Each row is a point on a landscape with many valleys, with its height.
A ball rolls from a point to whichever of its 6 nearest points has the largest drop for the distance, and stops where none of them is lower. Distance is the straight distance between rows; heights are no part of it.
Dunag: 19; -14; 3; -26; -19; -16; 5; -7  height 1.47
vemop: -7; -27; 33; -26; 2; -30; 21; 0  height 2.57
Vek: -1; -23; 26; -32; -9; -17; 25; -10  height 3.10
raba: -3; 1; 16; -30; -5; -33; 13; 19  height 2.39
moros: 3; -9; 11; -30; -14; -23; 10; -4  height 1.67
bam: 19; 1; -11; -12; -14; -21; -7; 19  height 1.89
ruvag: 0; -3; -1; 26; 10; 14; -8; 2  height 5.65
gevev: -24; 6; 6; 15; -5; 55; 19; -12  height 8.25
Soni: 16; -5; -4; -1; 23; 31; 18; -8  height 5.64
Sapef: 23; -27; -5; 3; -2; 6; -2; -5  height 2.27
fogu: 17; 3; -10; 4; 23; 22; 9; 4  height 4.63
bedif: -14; 28; -8; 25; 14; 21; -3; 24  height 6.40
gonu: -6; -6; -1; 10; -16; -3; -16; -14  height 1.79
pesa: 9; 2; 0; 3; 20; 35; 7; -9  height 7.94
bebam: 16; -1; -11; 12; 18; 11; -1; 11  height 3.43
Mit: 19; 28; -18; -1; 29; 16; 5; 21  height 5.06
Nefu: -15; -12; 20; -16; 7; -38; 9; 9  height 1.42
kisib: -15; 19; -3; -8; -7; -37; -10; 9  height 4.15
Fuv: 16; 21; -10; -5; 10; 47; 10; -14  height 8.72
dudud: -26; 16; -1; -5; -7; -35; -14; -3  height 2.89
rilig: 1; 29; -12; 7; 21; 28; 2; 13  height 5.55
fege: -5; -1; 5; -18; -10; -29; 5; -4  height 1.53
vunev: -6; 21; 1; 5; 5; 49; 15; -10  height 1.63
Gemi: -23; -9; 16; -12; 9; -40; 5; -6  height 1.73
kuron: 7; -18; 3; 17; 14; 24; 2; -14  height 6.29
mek: 12; 9; -13; 18; 17; 6; -10; 17  height 3.35
Tope: -19; 8; 5; -7; -16; -18; -9; -14  height 1.65
Noz: 23; 0; -19; 6; 15; -1; -5; 19  height 2.93
geku: -14; -4; 6; 26; 11; 34; 4; -6  height 8.97
Gaz: 1; -14; 9; -21; -18; -15; 4; -21  height 2.08
gegi: 2; 13; -3; 10; 17; 37; 12; -2  height 8.76
Naraz: 17; -8; 1; -25; -21; -15; 8; 7  height 1.06
Mumam: 3; -22; 2; 17; -3; 13; -8; -21  height 3.33
Ribup: -1; 8; -7; 9; -9; -12; -23; 1  height 2.88
kur: -13; -23; 25; -21; -5; -22; 16; -21  height 1.99
fuz: 20; 3; -18; 3; -7; -9; -15; 22  height 2.49
tava: -13; 20; -6; 12; -13; -20; -24; 4  height 3.74
kepar: -21; -1; 8; -17; -7; -30; 5; -10  height 0.91
Mis: 7; -19; -3; 2; -13; -1; -10; -14  height 1.50
Ziza: -8; 15; -10; 30; 2; -2; -26; 20  height 4.14
lel: 14; 15; -9; 5; 23; 20; 9; 8  height 4.44
Ruko: -20; -12; 13; -5; -18; -11; -3; -34  height 1.83
tapi: 17; -18; -4; -2; -12; -5; -3; -1  height 1.77
Movi: -3; 27; -6; 14; 17; 29; 7; 10  height 6.60
kis: -5; -11; 3; 0; -23; -1; -14; -25  height 2.25
muna: -20; 33; -9; 16; 1; 40; 6; 15  height 7.65
Mer: 9; 23; -8; 2; 20; 35; 12; 1  height 6.53
neba: 1; -1; -6; -2; -17; -15; -10; -5  height 2.20
tus: 15; -5; -10; -11; -16; -17; -5; 10  height 1.62
viku: 5; -19; 27; -33; -9; -23; 22; -1  height 2.54
takar: -25; -14; 16; -14; 1; -32; 8; -19  height 1.39
Rig: -12; 4; -4; 28; -11; 0; -26; 3  height 3.91
Bis: -7; -8; -2; 23; -1; 16; -13; -4  height 4.88
Dudi: -9; 4; -2; 32; 11; 15; -8; 15  height 5.02
sos: -17; 16; -1; 20; 12; 33; 3; 6  height 7.93
dop: 12; -11; -5; 17; 8; 15; -4; 1  height 4.23
gego: 1; 13; -8; -19; -13; -33; -5; 18  height 3.11
tupo: -12; -17; 4; 23; -16; 14; -15; -18  height 3.07
gem: -7; 4; 11; -23; 2; -45; 7; 26  height 2.53
bifi: 25; -20; -9; -9; -9; -7; -4; 4  height 1.49
rer: 3; 5; -3; -14; -13; -25; -6; -2  height 2.31
muv: 19; -14; -8; 7; 17; 14; 3; -1  height 3.50

Where does a ball stop that starts at each point below?
rer | kepar
geku | Mis
Ziza | Mis
Rig | Mis
kuron | Mis
viku | Naraz
